A landscape with many valleys, sampled at points; each row gives a point and its height.
A ball rolls from a point to the lowest of its 2 nearest points, and stops where none of them is lower. Distance is the straight distance between rows; heights are no part of it.
Kob: [ 48 -20  30   9 -40 -15  58   9  -6  -2  23  -5  17 -30 -69 -16 -20  38
 -25  -8 -66   7  55  25  17  29 -22  -1  64 -40  -7  -2  46]  h=59.7
Kanit: [-37  13 -12  40  -4  11  52  25  -7 -23  16  21  -3  27  21 -87 -27   9
 -21 -24 -64  46  55 -14  95  41  -1  41  66 -15 -29  14 -24]  h=45.2
viles: [-30  23  31   9  27  33  10  20 -14 -66 -15   4 -75 -16  32  39 -23 -39
  37  30  -5 -65  -6  11 -11 -13  33   1 -35  39   0 -55 -49]  h=43.6
samal: [-76  24 -34 -15  17 -71 -20 -31  -4  33 -32 -33  49  57  32  -6  54  30
 -75 -58  22  30 -17  25  -8   0 -20 -36 -45  11 -30  45 -14]  h=34.0
lem: [ 11 -10 -37 -35  24  49 -55 -11  29  65  -9   7  16  18  16  19  25 -12
   1   2  54  23 -53 -36 -24 -31   7  -5 -23  19  14  29  -5]  h=53.6
rus: [ 68 -17 -24 -28 -52  43   7 -10 -14 -12  27 -27  56 -30   0 -62 -64 -50
  84  42   5  16  34 -33  22  22   6  64  16 -13  13 -65   9]  h=53.1
mev: [ -9 -25  15  70 -32   8  72  34   2  15  27  53 -56  -6 -12 -25   1  -4
 -57 -10 -46  42  16 -12  72   1   3  -8  11  10  -3  53 -11]  h=28.1
ligor: [-53   6  -1  25   4 -50  26 -14  -3  23 -10  27 -52  33  24  16  24  30
 -50 -20 -18 -12 -16   8  32 -24  -4 -14 -15  14 -38  34 -28]  h=27.5
sur: [-85  -1  -1  49   8 -14  62  44 -32 -38   4  49 -74  17  57 -22 -19   2
 -24 -13 -69  -3  33  20  94   6  15   4  23  48 -19  47 -63]  h=11.5
bofef: [ -1   0 -15 -41  26   7 -76  -5   2   6  -5 -33  65  -6   6  44  66  14
  -3 -18  57  19 -20  26 -70   0 -11 -45 -29   0  23  30  35]  h=32.4
kur: [ 31 -28 -14  23 -58 -43  22   0 -24  68  22  57   5  45 -74  -4 -22  27
 -30  12 -39  21  13 -24  24  -6 -33  26  51 -28  -7  56  34]  h=24.7
gal: [ 12   9  32 -21  15  25 -25   6  33 -40 -12 -62  32 -57  -7   3  18  17
  13 -56  24   9  32  33 -62  22 -18 -51 -24  -7  30 -40  22]  h=35.5
Nuvak: [-12  17  -6  26  -9  51  38  22  -3 -35   4  16 -15  -3  20 -65 -34 -34
   6  -4 -41  33  42 -15  74  26  15  37  22  -3 -14 -34 -36]  h=49.1
vere: [-74  21 -37  23   8  23   3   6  -7 -24 -16  48 -82  21  69   4 -25 -51
   8  22  -3 -29 -22 -16  31 -34  43  27 -25  47 -27  -9 -62]  h=60.9
Sud: [-47  67   3   2  59 -78 -24 -17 -50 -67 -63  -9 -16  36  27  -4 -32   9
  40  12  -1 -95 -29  13   4  15  -1  76  -3 -21  -1 -51 -35]  h=28.2
raz: [-18 -31  40  35 -11  -9  33  18  27  24  13   1 -25 -30  -3  53  45  12
 -65   1   8   2 -19  17 -28 -24  10 -54 -44  25  -7  28   2]  h=66.0
risu: [-35   3 -75   8 -17  11   1 -17   0  90   1  59  -4  70   8 -66  -7 -13
 -14 -13  -6  53  -5 -68  61 -22 -17  32  12   1 -10  46 -29]  h=65.2
kuvu: [-14  31  16  15  18  36  15  24 -11 -71 -23   5 -40 -11  24  -7 -39 -52
  38  23  -8 -26   9   2  19   7  21  36 -16  14   0 -73 -49]  h=39.7
Des: [ 65 -28  18  -7 -59  65  63   3  12 -39  39 -30  29 -59 -29 -58 -45 -20
  26  -2 -49  33  77 -15  45  42   5   9  31 -15   4 -43  19]  h=54.3
lum: [-41  53 -16  -9  67 -51 -54 -37 -41 -40 -62 -11 -32  41  38  15 -10   6
  37   4  33 -84 -71  -6  -4   3  14  52 -35  -5 -10 -25 -43]  h=21.6
kofez: [ -59   39   -3  -16   35  -24   21   -9   35  -49  -16  -73   55   -7
   29  -73   19   33  -32 -104  -18    7   70   28  -12   40  -40  -34
    2  -16  -15  -14    0]  h=26.3
gud: [ 10  -5  26 -10  -4  60   8  20  48 -14  13 -48  39 -68 -12  -5  21  -8
 -15 -44  12  42  30  22 -45   8 -10 -53 -31  16  27 -23  18]  h=40.7
gume: [ -1  24  18 -16  45 -54 -44 -28 -26 -11 -39 -16 -26  12  -6  43  13  40
  18   3  23 -60 -36  20 -28  19  -6  10  -8 -26  -4 -10  -7]  h=41.2
mel: [-20  -3 -71  -7 -12   4 -26 -25   1  84  -9  64 -11  75  -4  -9  -9 -10
  -2  11  19  16 -42 -67  23 -22  -3  38   2   5 -11  44 -21]  h=63.8
Vure: [ 24  25 -78 -62  60   6 -88 -43 -40  42 -22 -11  43  33  19 -19  21  15
  71   7  57  -8 -72 -32 -21 -17 -19  25  11 -27  39  17  21]  h=17.4
mirev: [   3  -13   -2    1  -21 -102    9  -14  -15   64   -7   32    8   32
  -49   31   24   69  -57  -13  -25   -8   -7   31   -7   -1  -42    1
   36  -32  -18   57   35]  h=26.1
Nasi: [ 10 -30 -17  -3 -33  52  39  26  30  40  45 -23  62 -55 -28 -38  38 -21
 -42 -39  -2  79  25  12 -32  -8 -12 -46 -17  26  34  30  48]  h=61.2
malaz: [ 31  37   4  53 -19 -17  40  46 -23 -76 -28  19  -8   2  45 -28 -70 -30
  41  68 -35 -29  33  18  32  -3   6  79  49 -22 -16 -64 -44]  h=67.7
zomu: [ 57 -25  13 -21   6 -36 -59 -17  -6  33  -8  21   6   2 -37  96  50  45
  -5  35  25 -31 -43  30 -66  -1  -8 -19  12 -23  24  42  55]  h=41.3
ped: [-76  -5  19   6   4 -13 -10 -17   4  -6  -5  11 -78   9  63  50  25  10
 -22  20  14 -48 -52  -2  -3 -70  56 -58 -50  58 -45  28 -39]  h=57.9
vafu: [-17  13  56   4  33  79   4  17  44 -44  -5 -37 -46 -40  35  25   9 -22
   0 -18  28  -1   4  -4 -19 -21  13 -49 -63  38  11 -45 -46]  h=68.6
Gonok: [-15  -3 -25   6 -17 -41  43   2   4  48  15   8  30  20 -28 -60  13  50
 -54 -41 -55  31  41   8  32  11 -41   4  59 -37 -16  43  27]  h=26.4
duto: [ -8  25 -61 -58  49 -30 -79 -32 -17  42 -33 -15  41  41  30  -1  40  28
  11 -23  56   0 -54  -4 -33  -9 -23   0 -10 -21   7  40   2]  h=7.6
Lufe: [ 54  -6 -73 -69  13  38 -23 -26   4  52  46 -22  59 -22  -2 -22  12 -26
  68  -1  44  68  -7 -35 -11 -40  -8  -7  28   9  44  10  54]  h=53.2
kuluf: [ 69 -17  26 -21 -25  34  41  -3  17 -48  12 -47  32 -63 -51 -33 -30  14
  44 -23 -44   3  72   5  -2  41 -10  -4  36 -19  13 -55  36]  h=51.5
nusi: [ 53 -32  15  18 -57  24  80  10   6  -8  43 -16  34 -38 -46 -56 -30  19
 -17 -13 -72  39  74   0  46  35 -11  -6  68 -33  -1   4  41]  h=57.2
Guko: [-26 -10  -5  22   3  83  16   4  51  29   4  18 -45  -9  36  -4  13 -39
 -36  -4  11  37 -21 -41  25 -32  31 -14 -48  39  -3   9 -32]  h=65.0
rameg: [ 17  -9  63 -11  39  45 -60  12  42 -43 -17 -51   6 -43  12  66  33   3
  12  -4  65 -10  -8  20 -72   0   7 -66 -57  11  34 -31   7]  h=46.9
zolad: [ 56 -34  58   7 -18  53  16  15  35   9  24  -6 -20 -57 -41  43  -1 -16
 -20  23  -5  15  -1   9 -22  -2  16 -28 -15  14  24 -16  19]  h=49.2
segan: [-37  26 -85 -23  17 -16 -12 -26 -32  59 -16  14  30  71  12 -93 -25   1
  28 -17  -2  15   2 -48  53   2 -25  64  41 -33 -19   5 -15]  h=64.3
podu: [ -2 -22  39  58 -25   9  85  39  18   7  25  14 -33 -42 -16 -21  22   9
 -74 -16 -41  38  24  18  40   9  -5 -40   2   1   2  35   1]  h=34.1
bukin: [ 70 -44  39  37 -79  47  44  24   2 -13  44  40 -20 -27 -36  22 -49 -57
  -9  55 -35  23  15 -15  31  11  25  16   4   4  11 -20   5]  h=58.7
Rupul: [ -35   18  -28   13    1 -105   -5  -21  -45   22  -29   51  -23   84
  -21   11  -16   36   -9    3  -23  -53  -18    1   32   12  -23   62
   39  -37  -49   23   -6]  h=41.8
nas: [  7  37 -29  -9  28  47 -42  -8  -6 -33 -38 -26  31  -3  34 -54 -51 -54
  87  26  27 -14 -41 -40   9   6  23  83 -27  -4  23 -85 -38]  h=59.8
Dar: [-47   9 -11 -27  12 -94 -42 -29 -30  18 -21 -36  64  40  -1  33  65  49
 -61 -47  25  13 -11  54 -40  23 -25 -44 -28   0 -15  47  21]  h=27.4
Larug: [-35  31 -23 -42  39 -16 -79 -19   7 -18 -30 -66  60  13  35   6  46  16
  -6 -52  67  12 -12  21 -52  11 -18 -44 -55  -3   7  14  -4]  h=24.4
tebod: [-40 -37  -1  32 -19  38  -3 -10  41  40  14  64 -71   4  16  40   9 -20
 -41  38  29 -14 -59 -46   4 -60  55 -29 -36  55 -28  45  -5]  h=62.7
Dufaz: [ 49   8  70  10   5 -27  -8  12 -32 -71 -17  -8 -20 -32 -48  46 -37  -4
  60  46 -10 -66   2  33 -33  40   9  34  12 -23  19 -86  10]  h=52.2
sizer: [-31  58   8  -1  48  33   0   1  -7 -77 -42 -30 -15  -4  29 -65 -40 -32
  48 -23   1 -26  18  -8  20  21   3  44 -14  -6   0 -83 -42]  h=34.5
pivo: [-23 -11  18  22 -19   8  63  26  25 -11  19 -38  54 -61 -25 -43  36  16
 -67 -65 -31  43  57  42 -18  34 -28 -55  -4  -2   6  14  34]  h=40.2
sada: [ 20   0  -9  47 -33 -14  -4  31   3 -31  -9  62 -52   2  24  56 -61 -62
  42  95  -1 -59 -42 -10 -16 -38  53  48  12  14 -15 -35 -27]  h=64.2
zik: [ -4  -6 -30 -15  -7 -82 -26 -26  -5  70 -16  33   8  48 -20  46  35  56
 -43  -8  10  -6 -43   8 -18 -15 -26  -4   8 -11 -14  62  18]  h=32.5
Tas: [  4  12  82  15   5  -5  46  27 -23 -66   4  -7 -55 -33 -27  44 -13   9
  14  14 -42 -57  31  41  -6  20  -2 -19   5   4   0 -53 -12]  h=68.2
miru: [ 39  -3 -47 -61  21  73 -28 -15  36  14  22 -53  58 -46  10 -32   3 -28
  71 -29  37  53   8 -17 -30 -21  -5 -17  -7  11  47 -17  22]  h=50.0
bezov: [-42 -23  24   4  18  -6 -29 -13  31  14  -9   2 -41   1  43  81  37  12
 -29  25  44 -40 -64  -9 -32 -57  49 -57 -54  45 -34  30 -12]  h=56.3
ziv: [-66  56  11   1  55  34  21   2  11 -56 -28 -25 -47   0  61 -57  -1 -10
 -10 -51  -9   4  35   1  52   2  -9  -8 -28  16 -15 -30 -64]  h=18.6
Buna: [ 15 -21 -18 -28 -15  36  -9  15  11  33  52 -27  83 -47 -36   5  58 -16
 -12 -34  26  65  16  21 -59 -10  -6 -46 -15  26  41  33  68]  h=61.1
zuziv: [ -7 -19   6  40 -34 -67  46   7 -14  43  13  48 -13  32 -50  -8   2  47
 -61 -10 -54   8  19   7  43   6 -39  11  42 -31 -24  57  22]  h=13.8
vas: [ 19 -19 -39 -36  -5  19 -26   9  10  79  47  13  77   0 -21  14  61 -13
 -14  -6  47  65 -21  -7 -49 -38  -7 -32  -2  31  40  62  65]  h=58.4
katom: [-52  39 -16   0  35  58   6  -6  31  -6 -19 -12 -28   2  54 -53   9 -21
 -21 -50   4  34  10 -18  43 -12   1  -5 -39  12 -14 -15 -57]  h=7.7
pagik: [ -5 -14  63 -10  32 -19 -58   6  16 -35 -15 -48  14 -22  11  92  54  26
  -9  -4  47 -24 -11  37 -79   9   2 -78 -58   6  21  -4  14]  h=50.4
kom: [ 53 -28 -58 -54 -21  69 -24 -20   1  65  37  11  32  12  -1 -34 -38 -60
  58  49  40  57 -17 -69  17 -28  10  35   3  22  31  -7  13]  h=57.8
seb: [ -7 -34  20  35 -20   6  19   1  24  36  14  38 -58  -9 -11  55  18   3
 -45  23   4 -14 -36 -16  -6 -34  24 -22 -26  28 -11  32   3]  h=64.1
Sofel: [ -55   61    3   -9   61   26   17   -4    9  -84  -31  -47  -14    5
   48 -102  -23    1   18  -61  -22  -10   50   -8   43   29  -14   22
    8  -14  -16  -53  -40]  h=27.8
met: [-44  11  -1  66 -11 -49  55  45 -40 -39  12  60 -37  50  22 -20 -38   8
 -22  14 -75  -2  45  12  84  26  -7  52  70  -6 -38  27 -26]  h=27.9
susiz: [ 74 -26 -58 -43 -34  -6 -30 -26 -46  71  42  32  41  30 -45  -5 -30 -20
  59  54  26  38 -13 -50   3 -23  -9  36  51  -7  31  19  51]  h=60.5
kov: [-26 -34  34  60 -26  12  93  53  22   1  27 -11   6 -57 -14 -43  48   2
 -91 -37 -24  62  34  40  11  28 -16 -66 -24  10   4  38  12]  h=39.1
sivom: [-44 -49  52  53 -22 -21  64  42  10   4  27 -19  -9 -39  -9  32  72   7
 -92  -7   3  17   1  39 -33  -8   5 -86 -69  35 -10  39   2]  h=67.9
Nim: [ 64 -28  45 -11  -6 -13 -22   6   8  19   7  -3  14 -42 -52  82  37  30
 -16  21   9  -3 -10  44 -71   8  -5 -35   5 -14  36  15  55]  h=45.7
zev: [-46 -27  -1  13 -12  15 -38 -13  19  13   5  75 -76  13  21  62 -16 -34
   0  66  35 -59 -76 -35 -10 -57  71  -9 -18  57 -37  17  -4]  h=61.3
luso: [ 94 -30  -3 -54 -26  55 -14 -18   1 -20  28 -43  43 -60 -33 -20 -34 -27
  92  28  10  16  31 -18 -11  20   9  27   4  -7  41 -51  40]  h=49.8
bif: [ 40 -11 -55 -40 -23  23  10 -10   4  76  40  -3  48  -6 -25 -33   0 -11
  17 -11   7  66  11 -31   2 -32 -18  -6  34   2  29  25  37]  h=55.8
befo: [ 54 -63  37  29 -51  82  28  17  38   9  42  42 -40 -29 -28  41 -27 -69
 -20  60  -7  19 -21 -39  14 -21  51   1 -26  37  15   0   7]  h=61.4
regup: [  27    3   69    8   22  -56  -18    0  -44  -50  -17    2  -47  -17
  -42   86   -9   22   44   46   -4 -101  -19   42  -45   29    7   14
    7  -18    8  -48    8]  h=49.3
Vose: [ 29 -32 -34 -13 -37  59  29  16  34  80  52   6  46 -26 -21 -45  21 -34
 -30  -8   3  90   4 -24  -9 -35  -8 -29  -9  26  35  40  33]  h=58.8
puzu: [   7   33   18   33   -2   -4   45   35  -22 -100  -11   -8    7   -3
   19  -58  -61  -15   40   33  -48  -19   58   19   35   42    1   63
   55  -28  -18  -75  -21]  h=69.2
Tosim: [ 66  -8  46 -12  -2  28 -21   4  -5 -50  -7 -17  -4 -43 -41  24 -37 -24
  62  42   5 -25  -3   6 -25  34  16  30  -6 -12  25 -76   9]  h=54.8
rolu: [ 29 -32 -41 -31   1  33 -40  -5  26  97  19  42  35  26  -8  27  38 -12
 -13  23  53  37 -51 -43 -32 -53   2 -19  -6  30  30  69  29]  h=56.0
Rig: [  2  -2   9  65 -49 -51  49  28 -37  -9  25  52  -1  55 -25 -34 -44  20
 -25  15 -73  11  50  -2  68  38 -26  56  90 -44 -44  27  15]  h=34.8
tura: [ 32 -22  51  17 -22  75  46  30  52 -12  27 -31   1 -83 -20  -6   9 -20
 -33 -13  -9  51  21  13 -17   1   0 -57 -36  22  28 -21   9]  h=44.9
mivel: [ 32  20   1 -14  17  26 -36  -9 -14 -44 -27 -26  24 -21  -9 -29 -42 -24
  81  22  15 -28 -14 -14  -6  28  12  62  -8 -17  22 -79  -8]  h=57.5
mem: [-22 -13 -24  51 -29  -8  52  22  -5  29  29  45   2  38 -12 -83 -15  22
 -42 -27 -61  59  45 -29  94  23 -17  29  61 -21 -21  54  -5]  h=41.0
zatu: [ 96 -22 -19 -63   5  33 -48 -30 -17  -1  20 -27  44 -37 -32   4  -4  -6
 100  39  28  11 -10  -9 -30  -2   5  13  20 -19  59 -19  59]  h=46.5
Vosa: [-49  16   7  -7   8   2  19   5  26 -31   1 -64  61 -34   7 -37  33  20
 -39 -89  -3  26  62  33 -31  32 -33 -53 -22  -1   1  -6  15]  h=33.9
gim: [ -2 -21 -15  25 -21  20 -28   1  16  12   4  67 -54  20   5  59 -32 -59
  20  71  23 -43 -62 -40 -11 -31  60  31  -9  35 -19  -5  -8]  h=62.5
zabu: [-60  53 -29 -31  58 -30 -67 -31  14 -14 -51 -69  24  44  66  -1  33  12
 -22 -54  65   0 -33   5 -16  -6  -8 -34 -67   8 -18  10 -49]  h=14.6
kep: [ 15 -52  14  44 -27 101  37  19  55  27  30  42 -52 -26   4   7  -1 -58
 -40  31   2  40 -25 -51  24 -39  49 -21 -42  52  10  20 -11]  h=63.2
muver: [ 38 -14  26 -34  29  87 -59   4  52 -19  -4 -48  35 -51   5  23  21 -18
  35 -10  57  24  -7   9 -64 -10   3 -40 -43  14  46 -25  16]  h=42.5
Dasud: [ 74 -12 -16 -56   6  16 -44 -15  -5  29  23 -14  49 -31 -33  21  36  10
  50  11  24  23  -5  19 -55 -11  -9 -19  25 -17  47  13  64]  h=42.6
Seg: [ 48 -35 -26   3 -78  64  34   1  -4  36  54  23  24  -1 -11 -68 -52 -54
  15  27 -21  71  38 -53  66   6   6  29  21   2  11  -3   3]  h=58.2
Pozek: [-20  26 -50 -55  29 -75 -72 -36 -38  26 -20 -26  78  39  10  17  70  45
 -14 -44  40   7 -28  38 -50  14 -34 -25  -3 -22   3  54  33]  h=19.2
roboz: [-59 -19  -6  75 -26 -36  62  33 -24  -4  18  79 -79  21  14 -15  -8   8
 -46  -8 -59  12  15  -3  91  -6  10   4  23  32 -23  75 -32]  h=20.5
nos: [-17  18 -88 -37  16  -2 -43 -33 -25  81 -20  32  14  77   8 -41 -15 -10
  33   1  33   9 -47 -63  22 -14 -11  52  13 -13  -2  19 -18]  h=62.6
foni: [ -7  48  21 -32  62 -67 -51 -32 -14 -43 -55 -55  13   2   4  -6  14  55
  17 -44  28 -55  -1  37 -37  32 -31  -8  -7 -40   9 -21   3]  h=35.7
vig: [ -5  -9  44  30 -14  11  39  14  -5 -13  14  21 -66 -22 -18  48  -3  -8
 -18  20 -29 -30   0  12   8  -6  13 -13  -5  12  -7 -11 -11]  h=66.2
pul: [ -44   24   74    6   21 -109   21   -5  -14  -39  -15  -56    2   13
    7   38   47   59  -46  -36  -17  -48   24   73  -30   13  -26  -74
  -22    0  -22    0  -18]  h=33.3
kon: [ -1  19  72  -5  24 -48  35   8  18 -73  -7 -58  14 -43 -21 -13   3  62
 -10 -66 -32 -39  72  55 -38  50 -41 -50  29 -28   2 -45  31]  h=44.3
duta: [-62 -18  42   9 -11  21  -2   9  -3 -22  14  32 -96 -17  35  68   0  -6
   2  52  -6 -77 -42  11 -19 -64  67 -50 -38  67 -30  12 -29]  h=59.6
lipi: [ -2   8  15  -1  35  67 -29   0  17 -37 -20   3 -45 -10  21  37 -22 -55
  46  36  34 -36 -44 -24 -15 -10  46  27 -44  33   2 -53 -35]  h=47.3
lakir: [-94  15 -19   4  23  27  -7 -19   4 -15 -18  21 -89  24  85  13   6 -21
 -11   3  14 -30 -39 -18  26 -58  50 -17 -58  63 -37  13 -61]  h=59.5
tefu: [ 28   2 -22  37 -53  44  24  23  -2 -11  15  42  -2  15  22 -45 -54 -71
  21  42 -18  34  19 -30  57   6  24  60  14   1 -12 -32 -37]  h=52.5
vevuv: [ 52 -27 -13 -17 -51  82  45  -4  20  12  45 -17  29 -45 -14 -66 -33 -36
  20  -2 -27  62  48 -32  47   9   4   7  12   0  17 -20  10]  h=56.9
neki: [ 11   2   2 -24  44  56 -53 -14  26   5 -22 -17 -15  -5  17  26   4 -15
  26   4  52 -10 -40 -19 -26  -6  18   3 -40   8  10 -18 -19]  h=50.6
patap: [-34  -4  24  10  20  56   1   8  51  10  -3 -18 -24 -21  39  29  33 -18
 -40 -10  34  18 -20 -14 -14 -33  22 -43 -70  37  -5   4 -29]  h=66.6
girap: [-78   4 -12  57   1 -46  55  60 -44 -60  -8  51 -64  37  67 -12 -49   0
  -1  21 -83 -37  43  39  74  11   9  27  52  30 -27  37 -67]  h=20.1
lod: [-18  -8 -56   7 -24   6  41   1  12  74  26  19  34  21  -3 -95   3  12
 -35 -41 -37  72  40 -28  59  -9 -30  -1  42 -16  -1  49   9]  h=35.0
Vomoz: [ 36  14   8  53 -37 -28  24  42 -20 -47 -15  43 -37   5  13  36 -64 -46
  37  80 -20 -50  -1  16   7 -13  21  62  31 -13 -14 -49 -30]  h=65.8
far: [ 23  -4  44   4 -12 -26  34   9  10   0   9 -24  16 -46 -49  12  11  43
 -35 -24 -35   3  35  42 -24  24 -29 -30  27 -26   7  -3  32]  h=62.3
Seve: [ 79 -61  48  45 -85  16  53  23  -9  17  48  47 -17 -22 -75  24 -36 -25
 -33  45 -47  25  13 -10  22   4   5   6  19 -10   9  21  36]  h=56.1
mupog: [-49  19   5  17  15  -2  26  -5  18  10 -11  -2 -33   3  38  -8  32  11
 -54 -38  -8  15   3   5  30 -15  -4 -24 -32  12 -20  14 -38]  h=20.4
duf: [ 41   2  34 -17   5  -9  39   3  25 -55  -5 -61  43 -56 -43 -27  -5  47
  25 -61 -42 -19  80  30 -35  47 -29 -22  46 -35  14 -45  43]  h=48.4
lital: [ 42 -15 -37 -17 -30  12 -20 -10 -23  59  12  34  14  33 -35  -7 -32 -18
  29  34   8  18 -15 -40   8  -4  -2  45  28  -9   9   1  12]  h=58.5
Vefaf: [-31  50  -8  35  20 -76  15  24 -48 -59 -49  26 -26  33  33   5 -51 -10
  36  49 -27 -81  -3  23  10  -5   2  80  32 -23 -19 -44 -43]  h=34.7
fuli: [-33  25 -13 -23  67 -26 -69 -43  -6 -17 -53 -24 -36  37  56  45  22  17
  12   3  64 -62 -81 -13 -19 -21  26  -3 -53  12 -22   6 -43]  h=13.6
kefo: [ 51 -23  49   4 -20 -29  -5   1 -13  13   6  13 -30 -21 -69  75  -4  27
  -6  30 -17 -33  -7  27 -29  16  -1   4  19 -24   6  -7  33]  h=50.1
Lozom: [ 37   6 -13 -51  43  72 -70 -17  31 -28 -15 -59  40 -37  10 -15   8  -6
  77 -22  59  13 -13  -3 -51  -3  -5 -19 -29  -6  51 -30  16]  h=46.3
mokav: [-27  24  87  -1  18 -72  27  17   1 -60  -6 -59  12 -27  -6  17  31  56
 -40 -52 -16 -37  52  70 -39  36 -40 -78 -10  -9  -5 -28   7]  h=39.4
gudaf: [ 37 -12 -61 -48 -19  69 -12 -21  -7  31  26 -24  40  -9  10 -65 -45 -57
  81  27  25  48   4 -57  32  -4   8  44   2   6  21 -43   3]  h=55.9
sako: [ 37   5 -31 -53  19 -11 -70 -16 -19  23  14  -9  70  -4 -16  44  73  24
  26  -1  42  11 -26  32 -75  -6 -22 -36   9 -24  40  39  73]  h=37.8
Fugep: [-34  38  -7  20  19 -23  30  11 -28 -58 -13   1   1  34  17 -73 -37   7
  12  -1 -48 -15  45   4  49  42  -9  71  56 -39 -34 -40 -23]  h=67.8
potus: [-62  37 -17 -19  57 -41 -54 -39  12 -18 -49 -52 -21  47  77  32  37  15
 -18 -25  59 -32 -55  -2 -13 -32  22 -45 -72  24 -38  16 -60]  h=4.2
Bas: [ 59 -30 -29   4 -80  34   7   2 -14  37  40  41  28  26 -12 -34 -62 -62
  30  57  -1  39  11 -53  34  -2   5  55  21  -5   1 -15  -5]  h=55.7
pud: [-18 -24  10 -13  36  -5 -71 -17  29  10 -28 -14  10   7  42  92  57  12
 -24  17  70 -24 -60   1 -52 -26  32 -59 -54  23  -9  33   1]  h=54.2
fuva: [ 20 -13 -23 -25  14 -87 -65 -40 -21  45 -28  28   8  46 -12  80  53  61
 -20  12  33 -34 -65  24 -49  -4 -12 -15   4 -19  -6  60  28]  h=36.8
boku: [-27  22  30 -15  21 -93 -11 -19  -8  -1 -27 -37  17   7  -1  33  39  58
 -44 -36   3 -23   5  57 -34  22 -31 -38  -9 -18 -15  10   2]  h=25.4
telez: [-40  33 -50  -2  19 -12   9 -12 -27   4 -13   0  22  55  17 -99 -32   4
  20 -16 -27   1  24 -27  54  23 -11  74  46 -42 -31 -22 -19]  h=65.9
zamo: [-52  45  16 -14  37 -63   4 -20   9 -23 -28 -52  19  13  23 -26  26  44
 -41 -66  -7 -10  33  39  -5  23 -36 -30  -5 -22 -26  -5 -15]  h=13.7
metut: [ 66 -45  43  31 -62 -16  21  10 -18  17  31  38 -24  -8 -81  63 -31  -7
 -15  46 -35 -11   0   7  -5   9   4  17  29 -15   5   5  37]  h=53.3
bes: [  1  30  -3 -38  33 -14 -22 -18  13 -22 -25 -57  40 -23  -4 -28  11  34
  19 -63  11 -10  30  23 -39  23 -29 -13   7 -32  13 -20  12]  h=27.7
dute: [ 39 -19  -6  33 -72 -46  28   7 -45  34  31  48  21  49 -64 -22 -48  17
  -6  26 -51   9  40 -11  35  22 -33  51  80 -45 -25  26  37]  h=31.9
sudi: [  8   0  61  -5  26 -54 -23 -13 -12 -18 -17 -13 -47 -11 -12  95  25  42
   4  14  14 -71 -27  38 -47   4   9 -30 -15  -4  -5  -9  -3]  h=45.3
kiko: [ -28   33  -18   28    4 -106    2    3  -53  -21  -37   43  -22   65
   -3   15  -34   13   19   37  -23  -76  -17   15   15    9   -9   86
   42  -41  -39  -16  -18]  h=39.3
rebet: [ 14   9 -40 -25  20  -8 -50 -21 -28  38 -25  16   6  38 -10  -1 -16   1
  41  18  25 -20 -48 -29  -4   6   2  55   9 -22   6  -5  -3]  h=60.7
Suniv: [-25  14 -57 -24   7 -82 -26 -40 -26  71 -31  40   2  84 -13  -5   9  50
 -17 -20   3 -16 -35 -13  19  -1 -33  37  23 -32 -30  51  -3]  h=37.5

For each start below, name the point where the ball stops.
Buna => katom
Kob => zamo
rus => potus
Nasi => muver
vere => katom
vevuv => zamo
Tosim => bes
Tas => bes
far => zamo

Call two points neighbours if one is among the 2 nearest of the other. Go from one point of each pair to the other, from neighbour to neighbour, staying as low as possible. Name the highest point that can't be avoided.
katom and bes => nas
duto and zamo => Rupul
sur and zuziv => Rig
sur and zamo => pivo
potus and duto => samal
